A landscape with many peaks, sampled at points; each row gives a point and its height.
A climber steps from a point to the highest of its 2 nearest points, and stops where none of them is higher. Distance is the straight distance between rows; heights are no part of it.
z185 height 286: [ 24 -17  21 -66 -12  17  27  15   1 -33  -8  21  39 -41 -14   3  -8  30
 -64  10]
z522 height 506: [ 43  43   3  57 -10  16 -15   0  51 -27  28  55  32  -2   3  59  -6  52
  -2 -39]
z772 height 134: [ -5 -44 -24  -8 -29 -29  36 -16  -1  39 -19 -23 -34 -13 -31   1  -4  -8
 -24 -11]
z604 height 691: [-16  31   6  47  40 -15 -69  14 -10 -30  15  13  10 -30 -29  36  18  -7
  47 -34]
z438 height 342: [ 27  -6  22  24  47   2 -22  -7 -33  -2  22 -31  -1 -42  -9 -38  14   0
  88  59]
z264 height 599: [-21  40  17 -29  11  12 -20  32 -11 -75   7  32  49 -22  -6   4   2   1
 -44 -11]
z974 height 539: [-34 -22 -10  -2 -47  -2   2   0  29  43 -38  26 -23  20  20  40 -15 -35
 -68 -51]
z627 height 257: [-14   0 -20  -3   9  -4 -38  -1 -27   1 -41 -40  26  14 -12   2   5  24
  12 -11]
z170 height 104: [ 16 -58 -19 -46 -51   1  63 -15  19  48 -33 -15 -11   2 -11 -11 -18   7
 -64   1]
z874 height 212: [ 17 -17  10 -24 -19 -15  31 -13  27 -56  23  36  18 -82 -48  55   0  -8
 -57 -31]
z590 height 118: [  4 -27  -9  25 -26  -9  12   0  24  49  -1  -4 -37 -11  -6  10  -5  -7
  -3 -18]
z722 height 244: [-23  -6 -64   6 -24 -28  15 -16 -24  54 -29 -54 -21 104 -10  -1   8  52
   0 -18]
z468 height 220: [ 62  28  29  -1  13  17  61 -15  21 -72  71  37  -5 -58  -6 -21 -24  14
   1  71]
z959 height 239: [  2 -23 -14  -6 -30 -21  25 -26  31 -27   6  32  -4 -55 -47  79  -7 -21
 -53 -55]
z686 height 595: [  1   4 -11  48 -13 -15 -18  -2  39  20   2  36 -19  -4 -21  61   1  -2
  -2 -57]
z452 height 168: [ 56  16  20  12  -5  11  43 -12  37 -55  46  36  27 -55 -15  25 -13  39
 -25  11]
z331 height 270: [ -12  -58    8 -102   -2   -9   12    3  -45   -3  -51  -15   30  -38
  -22  -26   12  -17  -38   12]
z616 height 401: [-12  19  15  -5  22  23 -62  15 -31 -13 -19 -45  49  37  54 -43   8  10
  53  24]
z16 height 333: [  9 -10 -44 -71 -10   3  12 -11  -1 -32 -43  16  38  -2 -47  66   6  41
 -74 -41]
z571 height 531: [ -6   3 -14  26 -17   1 -11  -2  34  15 -16  21  -4  10  -1  53  -9   3
 -31 -48]
z288 height 709: [ 16  90  28  56  21  19  -4  23  41 -58  71  87 -17  11  34  11 -15 -14
  25   8]
z262 height 187: [ 34  24  28 -60   3  42  14  27  -9 -43  -1   9  62   7  25 -41  -8  63
 -38  43]
z240 height 249: [ 33 -32   8 -87   0  16  20   6 -23 -22 -31   4  47 -30 -22  -7  -1  51
 -51  16]
z115 height 190: [ 27  -2  31  -8  -7   3  32  -9  22 -55  34  43  17 -74 -27  37  -6   4
 -43  -4]
z292 height 264: [-17 -30 -60 -96 -12 -13  35 -15 -19  -2 -49  -1  16  17 -55  49  14  21
 -71 -26]
z143 height 311: [  7 -28  11   5  36  -9 -25  -4 -39 -11   4 -28   6 -47 -28 -26  15 -13
  58  39]
z114 height 487: [-52 -56 -47 -41 -19 -52  34 -27 -46  37 -36 -66 -40  31 -40 -24  25 -28
 -17   1]
z599 height 499: [-10  30  11 -19 -20  17 -18  20  19 -44  -7  55  48   1   6  43 -10  18
 -71 -43]
z241 height 291: [ 65 -34  -7  42 -25 -13  58 -23  39  39  17 -11 -23 -27 -37  16  -9  49
   9   3]
z451 height 251: [ 17 -70  -6 -23  -2 -16  29 -28 -37  25 -22 -44  -7 -37 -48 -49   8   7
  11  41]
z912 height 206: [-50   4 -82  -8 -19 -26  29 -23 -30  42 -12 -32 -19 116 -30  28  13  39
 -24 -25]
z399 height 529: [-73 -30   5 -53   4 -14 -52   6 -35 -14 -63 -23  17   1   3   7  16 -62
 -32 -34]
z831 height 402: [ 15   6  17  49 -13  23 -23  15  36  72  -6  15 -26  44  57  -3  -4  -2
  22 -33]
z768 height 381: [-44  21  44 -41  27   6  -8  19 -31 -67  21  -1   7 -27  32 -62   5 -80
   9  53]
z39 height 348: [ 49   3 -20  30  -7   4   7 -15  23  -4   4   0  21 -12 -37  44  -4  66
   2 -18]
z256 height 513: [ -3  -6  41  22 -37  31  -3  14  51  39   6  40 -26  11  79   0 -31 -37
 -29  -7]
z142 height 259: [ 14   4 -56  14 -28 -11  14 -26  22   0 -20   5   9  34 -41  77   0  48
 -33 -51]
z410 height 374: [-18  26  30  10  18  25 -53  22 -14 -18  -3 -11  30  25  53 -33   2  -9
  32  16]
z449 height 321: [-17   5 -19  33 -13   1 -42  12   4  47 -38 -11  -2  55  21  11   3  -3
  15 -42]
z80 height 397: [ -6  -3  28 -66  12  19 -10  22 -34 -34 -20  -7  48 -18  15 -46   8   1
 -16  35]
z427 height 280: [ 16 -73  -3  -9 -24 -18  50 -23  -8  64  -8 -51 -34 -25 -22 -54  -4 -12
   3  41]
z6 height 170: [-60  21 -79   3  -7 -23 -21 -10 -22  35 -42 -32 -16 116 -16  38  22  23
 -13 -43]
z724 height 338: [ 13 -25   6 -12 -12  17   9   2  -3  26 -23 -25  17  -5   4 -17 -19  24
   0  14]
z140 height 480: [-64  -3  24 -65   8  -7 -49  23 -30 -30 -52 -12  48  -1  26 -20  18 -56
 -35 -20]
z544 height 208: [ 13  39  38   2  24  14  22   6 -11 -46  57  21 -37 -11  44 -48 -28 -46
  41  74]
z479 height 182: [  0 -26  11  -5 -23  34 -18   4   4  49 -37 -55  20  50  83 -62   0  -5
  26  23]
z57 height 631: [-32  40  44 -39 -15  38   8  29  10 -36  21  32  10  22  79 -57 -29 -58
 -45  31]
z212 height 209: [  3 -36 -50   1  12 -37  15 -21 -39  13 -22 -49  -7 -16 -79   1  21  33
  26  12]
z685 height 130: [  9 -36 -62   7 -33 -40  82 -21 -18  54  15 -44 -41  63 -40   2  -2  67
 -17   0]
z260 height 616: [ 44  29  46  49   6  22  26  -3  57  -8  68  55 -26 -27  32  25 -26  -3
  21  22]
z765 height 473: [-36  -7  -9  -3 -29   1 -20   7  22   8 -34  29   5  11   5  50 -15 -24
 -59 -51]
z815 height 303: [ 28  15 -24  17 -22   8  -8  -3  24 -14 -13  21  36  12 -20  63 -16  64
 -34 -42]
z930 height 317: [-70   1 -30  13  22 -40 -60  -1 -31  14 -50 -38 -16  38 -18  24  26 -47
  21 -50]
z845 height 253: [-17  51  33  12  26   3  17  12   9 -70  65  51 -32 -41  17 -21 -16 -71
   7  39]
z822 height 570: [ 22 -23   6  47   5 -25  19 -12  35  26  38  32 -49 -72 -33  39   3 -35
  25 -27]
z319 height 207: [-10 -10 -65  -2  22 -35  -9 -25 -52   2 -32 -53  -4  22 -76  16  26  45
  30  -4]
z234 height 637: [-36 -23   4 -31 -51  12   0   7  17  42 -50   7   3  30  51   7 -23 -30
 -78 -33]
z340 height 337: [ 31  12  18  14  34  15 -10  -1 -18 -30  20  -8  27 -42 -26 -15  -3  51
  37  41]
z875 height 344: [ 37 -28  -8  48 -46 -21  52 -20  66  46  18  28 -44 -21 -22  55  -7  -1
 -25 -41]
z812 height 298: [ -2 -13 -22  26 -12  -6 -28  11  -7  63 -39 -62  -3  74  33 -42  21  20
  50  -5]
z254 height 526: [ 41   5  29  33  23  10  22  -9  21 -23  59  23 -15 -70 -19  20  -6   1
  23  28]
z927 height 289: [-58 -16 -33  21   5 -49 -33   3 -25  53 -36 -41 -48  52  -8   0  42 -48
  30 -49]
z492 height 429: [ 25 -36  21 -23   8  23  -1  -7 -32  12  -9 -51  35  -8  30 -71  -4   6
  52  72]
z245 height 205: [-55 -37 -43 -69 -13 -24   1 -12 -40  20 -67 -45   1  38 -22   2  20 -24
 -43 -22]
z739 height 581: [-22   5  53   2 -29  33   6  12  45  10  19  53 -28  -5  85 -12 -37 -65
 -51   3]
z40 height 288: [-17  12 -34  14  -3  -5 -35   1  -3  24 -41 -17  14  47  -9  23  -2  28
   2 -38]
z65 height 412: [-41  52  21  25  -1  17 -67  32  13 -25  -8  37  35  35  47  13  -9 -21
 -13 -35]
z269 height 111: [ 21 -51 -45 -20 -42 -29  76 -24 -16  48 -12 -42 -25  19 -47 -14  -9  54
 -29  15]
z671 height 351: [ 31 -38 -14  16 -16  -6  27 -12 -13  71 -16 -62 -16  19  -1 -60   1  39
  40  35]
z551 height 147: [ 25  -6  27  24  -2  30 -13  -3  13  59   8 -17 -22  24  76 -45  -9 -11
  55  34]
z603 height 378: [-56  34  10  22  10   2 -87  27  -9  -4 -31   4  30  40  44  15   4 -18
  15 -38]
z5 height 352: [ 21 -19  37 -95  11  16  25  12 -34 -41  -7   0  45 -37  14 -72   4   7
 -23  62]
z805 height 520: [-12  -8  54 -41 -17  31  20   5   5   3  14   2 -14  -1 104 -60 -34 -64
 -13  60]
z177 height 387: [ 33 -47  16  -4 -16  17  16 -11 -17  54 -18 -58  -3   0  34 -67  -5   3
  44  58]
z397 height 680: [  0  16 -37  53   5 -19 -40  -6  13   7  -9  21  -2  14 -37  79  12  19
  10 -63]
z545 height 81: [ 10 -40 -10 -73 -43  15  35   1   8  26 -51  -1  21  13   0   3 -17  25
 -77 -16]
z395 height 141: [-28 -14 -69 -26  -2 -30  11 -30  -8 -21 -22  10  -8   4 -79  86  14 -13
 -44 -54]
z210 height 458: [-26  33  13  44 -14   9 -49  31  29  -3  -9  50  11  20  35  45  -4 -10
 -18 -58]
z130 height 466: [ -8  -2   5   4  16 -18 -13  -1   0 -38  14  23  11 -67 -44  43   1 -11
 -16 -26]
z614 height 255: [-22 -30  -9 -47  39 -19 -36  -7 -62 -27 -43 -41  30 -37 -44 -16  23  -3
  21  16]
z156 height 389: [ 46   9  -1  41  13  -2  -9  -8  21 -30  28  13  15 -45 -39  46   3  45
  21  -9]
z601 height 290: [ -5 -23 -51  -2 -53 -25  47 -26  35  30 -10  20 -30  24 -30  60 -15   5
 -60 -52]
z775 height 133: [ 34  10  42 -32 -11  51  33   0   2   1  21  -2  10  25  90 -65 -47  16
  10  85]
z232 height 579: [ 42  62  46  51  22  18  15  10  53 -15  76  74 -37   7  54  13 -21  -8
  47  16]
z167 height 262: [  3 -26 -31   4 -41 -24  38 -32  40   9  -6  23 -12 -25 -42  71  -7   1
 -59 -48]
z351 height 88: [  9 -22   2  43  -1 -12  -5  -2  11  95   2 -20 -76  36  30 -36  30 -39
  53 -33]
z301 height 468: [ 24  -2  19 -13  13  39 -16   3 -23   1   0 -40  41   8  46 -64  -9  23
  41  60]
z126 height 618: [ -1 100  21  37  22  22  -3  35  29 -75  55  69   6  10  30  -4 -14 -17
   2  14]
z726 height 533: [-40 -44 -42 -11 -18 -44  14 -13 -32  50 -33 -55 -37  28 -17 -25  20 -23
   3  -1]
z26 height 211: [-11 -29  -2 -48 -14  13 -20   1 -30  18 -58 -54  39  23  25 -38   3  10
  -2   8]
z862 height 115: [ 33  -6  16  46  26   8 -15  -6   3  68  19 -25 -46   8  26 -46  19  -2
  97  15]
z284 height 159: [-70 -21 -54 -16 -28 -32  -7 -12 -14  52 -49 -40 -32  93  12   3  16 -31
 -29 -42]
z414 height 598: [-28 -41 -13  -2   1 -23 -16  -5 -31  29 -40 -64  -4   6   0 -37  15 -29
  27   3]
z369 height 307: [ 41 -57  10  27  -3 -13  43 -17   3  70  14 -40 -48 -32 -18 -46   3  -6
  45  47]
z585 height 569: [ -6  49  12  20 -18  23 -28  31  27 -41  -3  60  52  13  14  43 -21  35
 -42 -37]
z376 height 676: [ 17  72  19  37  44  11 -23  19   3 -78  56  42  25 -21 -19   2   6  12
  25  17]
z43 height 584: [  1 -36   9  -5  23 -17   2 -10 -21 -25  13  -4  -7 -87 -59   3   8 -29
   7  18]
z774 height 452: [  1   9  34  37 -29  34 -21  13  42  63  -6  32 -28  47  88  -8 -15 -26
  -1 -16]
z976 height 628: [ 44  -1  18  61   2  -8  20 -11  58  47  38  37 -50 -37  -9  40  -1  -2
  23 -31]
z37 height 204: [-20   1 -51  49  11 -60   8 -14 -14  51  13  -7 -72  57 -51  34  38   8
  38 -59]
z206 height 385: [ 13   3   0  -1  45   0 -38   1 -40 -52  -4 -18  40 -41 -49   1  15  43
  29  22]
z412 height 151: [ 45   4  28 -32  -3  53  27   1  -4 -13  14  -5  32   8  47 -55 -36  46
   4  73]
z880 height 87: [ 20 -18 -58   4   2 -26  19 -35  -7 -12  -6 -18   1 -28 -90  55  12  55
  -2 -19]
z863 height 120: [ 17 -49 -21 -11 -41 -11  54 -19  15  59 -19 -31 -26  -3 -23  -6 -16  21
 -33   5]
z941 height 516: [-17  -1  11 -19  11  -1 -23   7 -11 -43  -6  17  32 -47 -31  17   1  -8
 -31 -17]
z504 height 268: [-22 -14 -50  14 -31 -24   2  -9 -28  66 -38 -67 -16  93  13 -28  13  34
  19 -11]
z820 height 213: [ 49  21  20  42  17  23   0   0  29   4  33  19  -2 -20  12   9 -13  37
  42  20]
z368 height 509: [ -8 -44  19 -41  12  -9   7  -2 -33 -18 -11 -11   6 -76 -40 -22   3 -36
 -10  31]
z763 height 184: [-39  15 -54  53   2 -46 -13  -6  -5  59 -12   9 -56  81 -27  43  33  -5
  14 -79]
z998 height 294: [ 30  27  24  -6  36  21   5  -3 -18 -73  42   9  31 -48 -23 -28   0  38
  24  64]
z214 height 227: [ 16 -50 -25  10   9 -21  17 -19 -32  21 -13 -46 -13 -30 -54 -27  11  20
  31  22]
z579 height 353: [-34  55  22 -53  20  16  11  18 -24 -83  27  13   3   7  44 -80  -6 -77
   7  65]
z882 height 140: [-61  -1 -51  -1 -19 -17 -34   1 -16  43 -60 -34  -6  99  15  16  19  -6
 -18 -44]
z560 height 230: [-17 -31 -18 -68  28 -19 -22  -6 -59 -36 -47 -29  35 -34 -58   6  23   5
 -12  -1]
z891 height 102: [  4 -16  -8  45 -20 -24   2  -5  24  81  -2   5 -66  33   9  -1  11 -14
  14 -41]
z619 height 267: [ 78 -12   3  59   4   6  40 -19  44  40  36   6 -21 -33 -28  12  -7  62
  39  15]
z744 height 314: [  15  -51   31 -103   -1   14   26   10  -43  -10  -20   -4   36  -52
  -10  -54    6   -5  -34   47]
z353 height 532: [-23  64  33  26  23  23 -39  35   8 -49  37  41   6   8  42 -10  -8 -27
  22  12]
z208 height 46: [ 24 -19  29 -45 -36  50  17   2  13  29 -25 -15  37  15  62 -39 -36  32
 -40  33]
z72 height 132: [ 25   2   3  53  23 -11 -23   1   2  57   4 -23 -38  11 -10 -15  24   7
  84 -11]
z932 height 164: [ 21 -10  29   3 -24  41  -1   7  19  61 -10 -24   4  40  87 -49 -21   4
  23  34]
z215 height 148: [ 22  -8  13  52  30  -9 -11   2  19  41  27   9 -50 -28 -13   4  18 -13
  63 -23]
z681 height 322: [ 13 -15 -12  27  -9  -2  -8  -1  -8  67 -19 -51  -7  39  19 -43   7  19
  46  12]
z677 height 177: [-38   1 -83 -12 -20 -28  55 -40 -33  26  15 -31 -17 106 -42  45  13  59
 -36 -14]
z991 height 226: [ -4   8 -71  20 -32 -12  16 -22  20  27 -16   2  -7  74 -38  77   9  53
 -32 -51]
z481 height 167: [ 47  24  29 -36   6  53  26  13 -10 -41  14  -1  55   5  27 -57 -21  70
  -6  71]
z42 height 467: [ 74 -21  17  33  10  -3  41 -29  28 -19  47  11 -10 -82 -42  22  -8  30
  21  33]
z19 height 173: [-62 -14 -64 -22 -24 -40  15 -21 -14  26 -34 -24 -30  51 -37  42   8 -21
 -48 -45]
z578 height 150: [-39 -37 -47 -11 -23 -42  36 -20 -10  35 -15 -20 -49  15 -40  22   1 -17
 -39 -28]
z758 height 418: [  8   1  31  16 -27  17  18   2  55  -8  26  56   5 -28  26  36 -27  -8
 -49 -16]
z942 height 728: [ 69  24  36  65  -4  11  26  -9  68  18  57  50 -21 -22  15  45  -9  18
  27 -14]
z960 height 375: [ 26 -14  20  35 -42   3  34 -13  68  24  23  40 -24 -29  12  44 -26 -17
 -37 -26]
z500 height 668: [ -5 -37  24  18  22 -20  -2  -9  -7   6  29  -5 -38 -78 -37  -3   8 -48
  35  12]
z236 height 214: [-44 -12 -67 -67 -16 -12  26 -20 -17  12 -51 -11   1  56 -43  48  10   8
 -62 -35]
z355 height 377: [ 26   9  26  39  49   0 -30   0 -14 -11  45   1 -11 -46 -14 -13   9 -10
  88  33]
z34 height 299: [-15  -7  42   3  18   3  -4   4  -7 -13  36   9 -28 -53  34 -34 -12 -64
  23  44]
z70 height 320: [-16  -8  31  -1  16   5 -28   4 -11  -8  14  -6  -3 -35  32 -30  -5 -46
  19  24]
z978 height 521: [ 13  37  14  61 -16  21 -31  17  45  15   9  59  10  31  39  49 -19  19
  -7 -48]
z454 height 594: [ 22 -17  35  39  25 -12   9 -15  18  -2  51  27 -39 -82 -20  19  -1 -44
  35  10]
z297 height 440: [-35   5  24 -78  19   7 -38  26 -47 -49 -40 -15  63  -7  14 -21  16 -14
 -26  -3]
z800 height 171: [ 61  14  32  12  -5  33  49  -3  42 -25  41  32  13 -29  18   0 -33  43
 -11  45]
z330 height 430: [ 16   7  10   8  21  28 -40   6 -32   8 -15 -56  47  32  46 -53  -1  34
  68  41]
z193 height 373: [ 28 -22  13   3   5  16   6  -8 -11  16   0 -26   7 -30   0 -32  -8  11
  16  43]
z906 height 323: [ 17 -18 -32  44 -49 -30  44 -16  52  48  10  27 -44  16 -24  60  -2  13
 -28 -52]
z121 height 216: [ 39 -13   7 -60   6  31  13   9 -27 -22 -20 -11  57 -20  -8 -32  -1  64
 -22  39]
z510 height 275: [-17  11  41   5  27  -4   6   2   3 -42  59  30 -33 -69   4 -13 -12 -70
  11  36]
z693 height 61: [ 14 -23  17 -78 -33  32  21  13   8  20 -44  -1  40   8  36 -20 -21  26
 -67  11]
z49 height 523: [ 32  25  28  54  32  -4   3  -1  30 -44  70  48 -11 -61 -17  27  -4  -4
  32   7]
z513 height 199: [-22 -19 -36 -55  20 -17 -17 -14 -42 -35 -46 -14  25 -21 -72  43  15  14
 -24 -23]
z302 height 166: [-26 -10 -37 -20   1 -15 -21 -17 -13 -13 -34   4  10  -8 -49  58   2  -6
 -36 -39]
z876 height 188: [ 25  47  36  -7  17  35  27   5   7 -42  51  26 -12   2  55 -43 -39 -12
  18  70]
z67 height 620: [-23  52  25  44  54  -5 -63  27 -12 -39  40  32   1 -31  -6   7  19 -37
  50 -14]
z709 height 536: [-28  64  13 -37  17  19 -43  39 -16 -80  -5  31  68  13   6 -13   6  19
 -37 -12]
z708 height 669: [-38 -19  39 -12 -25  17 -11   7  21  17  -5  17 -19 -16  72 -21 -19 -77
 -36   4]
z483 height 100: [ 19 -28 -70 -13  -9 -36  54 -42 -16  -9  -5 -22 -16 -12 -91  57  17  42
 -24 -15]
z346 height 189: [-16 -24 -30  34  23 -39 -18  -6 -27  38 -14 -45 -36   1 -42 -10  33 -14
  62 -13]
z362 height 567: [-21  12  42 -41  -2  32  -3  19  -7 -29   5  -4  12  14  84 -62 -22 -49
  -4  51]
z732 height 241: [ 85  16  19  51  17  24  22 -12  35  22  42   8  -6 -24   2  10 -18  65
  56  31]
z784 height 192: [ 72  29  34  17   9  27  58 -16  32 -30  66  33  -7 -33  27  -5 -37  38
  14  69]
z810 height 193: [-31   8 -72  18 -39 -23  28 -21  12  42 -10   9 -33 101 -22  67   3  29
 -45 -60]
z431 height 666: [ -7  73  14  17   7  22 -23  31  25 -79  27  61  52  13   9  20  -1  15
 -43 -26]
z58 height 427: [ 18  -5  -3  37  16 -20 -16  -4  10 -19  25  15  -6 -56 -51  47  10   1
  13 -28]
z151 height 165: [ 19  47  32  -2  12  31  15  17  11 -48  40  27  25  -5  31 -27 -26  15
  -3  46]
z220 height 479: [-30  46   5  -7  31  13 -65  35 -22 -52 -16   9  66  11   7  10  10  23
   2 -24]
z971 height 415: [  6   7  -7 -63 -20  18   5  12  16 -37 -33  38  56   6  -7  50  -8  44
 -79 -40]
z166 height 597: [ 31  29   0  67 -28  10 -11   4  68  21  14  64   0  18  14  69  -9  32
   0 -61]
z914 height 131: [ 25   2  35  28  25  26 -21   1   6  54  21 -11 -37  13  64 -42   7 -34
  87  25]
z606 height 319: [ 55  -6 -12  44 -25   0  26 -13  41  23   9  10  -3 -10 -24  43 -12  57
  -2 -23]
z107 height 234: [-35 -40 -21 -78 -10  -9  -1  -2 -47  13 -66 -37  15  -1 -22 -10   7 -15
 -40  -6]
z433 height 149: [ -5 -19 -85 -11 -26 -38  79 -40 -30  33  19 -31 -23  74 -52  30   8  65
 -34   1]
z158 height 469: [ -8  42  38  32  38  15 -38  16  -5 -18  42  13  -9  -1  45 -22   1 -33
  66  25]
z201 height 797: [ -7  27 -23  40  28  -8 -63   8  -6 -19 -10  10  16   1 -31  53  12  20
  23 -46]
z242 height 593: [-71 -36 -17 -32   8 -36 -41  -6 -42   6 -65 -56   3   6  -5 -14  27 -68
   0 -21]
z314 height 229: [-17 -13  -9 -50  10   9 -40   3 -42  -5 -60 -49  54  25  -1 -25  15  22
   1   4]
z690 height 349: [-40  24  30  -4  17   8 -53  21 -15 -25  -6  -5  21  -3  39 -13   2 -37
  10   1]
z90 height 225: [ -1  -9 -39  46   2 -44   7 -10 -12  71   6 -33 -58  50 -30  -5  34  16
  50 -38]
z386 height 246: [-20 -17 -35  35   0 -47   2  -4 -20  80  -8 -56 -57  71   7 -35  39  -2
  52 -24]
z913 height 482: [-14 -24  30 -51   2  29 -22  12 -30  -8 -27 -50  45  11  63 -79   1 -25
  18  46]
z176 height 799: [ 16  72  20  40  19  18 -20  22  25 -68  46  47  39 -10   0  22  -1  30
  -4  -5]
z7 height 335: [ 43 -37  18  24   2   7  29 -13  11  41  20 -19 -26 -46  -9 -20 -16  10
  35  40]
z62 height 763: [-52 -14  33 -31 -38  17 -22  14  17  22 -31  11   5   7  70 -14 -11 -66
 -61 -20]
z972 height 196: [-10 -35  -3 -29 -28  20  -9   3 -11  46 -57 -62  18  42  46 -51  -5   1
  -1  13]
z946 height 256: [ 45  15  29 -27  25  19  39   3  -1 -80  48  25  33 -61 -23 -25  -5  30
 -11  60]
z409 height 210: [-14  -6 -45  27  28 -43 -40   1 -42  27 -26 -63  -9  44 -37  -5  38  18
  75 -17]
z14 height 518: [ -4  -8  35 -25   1  38 -12   6 -17  -2  -3 -31  22  20  84 -67 -13 -23
  35  55]
z730 height 580: [ 24  52  26  57  37   4 -27  13  17 -42  64  47  -7 -30  -9  25   7   4
  47  -5]
z789 height 354: [ -1  15  -3  52 -11   4 -46  14  25  60 -20  17 -15  58  25  20   6  11
  27 -56]
z183 height 507: [ -2  86  17 -30   7  29  26  26  18 -91  32  57  15  17  21 -44 -14 -36
 -39  45]
z794 height 233: [-14   4 -50  15  24 -24 -47  -4 -39   1 -42 -45  13  20 -43  11  17  32
  37 -19]
z540 height 411: [  14   55   22  -29   18   15   31   22   13 -111   50   54   25  -40
  -22  -21    5  -11  -37   23]
z122 height 366: [  8  28  39 -43   3  18  40  19  19 -80  40  53  30 -51  -5  -3  -4  -3
 -65  17]
z146 height 653: [-54 -40 -12  -6  11 -35 -40  -2 -48  18 -45 -71   0   8  -1 -35  32 -61
  39  -2]
z81 height 328: [  3   4  30 -52  -5  16  25  25  13 -46  12  39  28 -44   7   5 -15 -11
 -73   2]
z364 height 410: [-33 -13  42 -54  23   7  -4   9 -37 -47  13  -5  15 -47  18 -54   6 -71
  -8  40]
z50 height 421: [ 16  44  37  49  64  10 -38  11  -5 -17  53  21 -25 -21  15 -13  10 -17
  92  18]
z35 height 475: [  7  36  39   6 -17  28  27  18  46 -42  44  67   4 -18  38   6 -29 -19
 -47  10]
z275 height 568: [-33  78  26 -31   0  33   8  31  14 -72  19  41   8  33  59 -54 -16 -64
 -37  38]
z188 height 179: [-67 -33 -33 -28 -31 -27   1 -10 -19  46 -64 -41 -29  46   9  -2   8 -45
 -42 -29]
z668 height 162: [-33   5 -55  29 -30 -28  -5   0  11  51 -23   6 -37  73  -8  42   8   7
 -18 -64]
z818 height 438: [-13  29   1 -13  36   6 -58  19 -37 -64 -11   0  55 -16 -25   7  15  35
   7  -8]
z272 height 457: [   5   85   11  -34   19   23   41   26   18 -111   36   59   24   -9
  -17  -42   -4  -19  -36   45]
z335 height 535: [ 24  50  37  19   5  21  31  13  42 -41  67  55 -15 -30  29   4 -28 -21
  -3  27]
z869 height 282: [-31 -33   9 -16  32 -27 -39 -10 -55 -12 -18 -45   9 -51 -36 -27  21 -43
  38  15]
z957 height 451: [-29 -26  37 -59  13  -1   6   2 -29 -33  -4   3  20 -63  -7 -34   2 -44
 -22  27]
z396 height 163: [  2 -13 -14  58  17 -32  -9  -4  14  39  13   5 -51 -20 -39  29  24 -17
  44 -40]
z529 height 191: [ 30  14  23  34   1  31 -10  11  25  21  13   2   8  -3  28  -2 -19  30
  20  16]
z8 height 119: [ -7 -20 -75  -9 -19 -36  50 -45   8 -14  -4   3 -21   2 -79  84  20  12
 -46 -38]
z124 height 178: [-12 -29 -31  38  19 -50   7 -15 -18  35   2 -34 -54 -23 -66   7  28 -15
  44 -18]
z694 height 228: [ -5  64  27   7  32  -4  14  11  -2 -68  66  45 -55  -7  43 -38 -20 -71
  52  59]
z411 height 347: [-53  20 -11  16  21 -16 -82  11 -20  -1 -44  -2   8  21   0  36  16 -30
  18 -54]
z93 height 269: [-42 -28 -22  23 -12 -38 -22  -3 -13  69 -35 -52 -50  58  26 -27  34 -44
  35 -44]
z689 height 169: [ 16  12  34  -2  -1  33  -4  17  10 -13  18  11  21 -10  35 -21 -28  19
   1  30]

Where does a climber stop that starts at each point below?
z245 | z146
z185 | z57
z212 | z193
z914 | z62
z820 | z264
z590 | z176
z763 | z166
z810 | z264

For each start below, name every point that the climber comes to, in order.
z124 | z346 z409 z794 z627 z40 z449 z789 z831 z774 z256 z739 z708 z62
z529 | z820 z732 z619 z241 z606 z39 z156 z58 z130 z941 z264
z269 | z685 z433 z677 z912 z722 z504 z812 z681 z671 z177 z492 z301
z800 | z784 z468 z946 z998 z340 z206 z818 z220 z709 z264
z668 | z810 z991 z142 z815 z39 z156 z58 z130 z941 z264
z284 | z188 z245 z107 z331 z744 z5 z80 z297 z140 z399 z242 z146
z121 | z240 z185 z81 z122 z540 z272 z183 z275 z57
z891 | z590 z772 z578 z19 z236 z292 z16 z971 z599 z585 z431 z176
z545 | z170 z863 z772 z578 z19 z236 z292 z16 z971 z599 z585 z431 z176
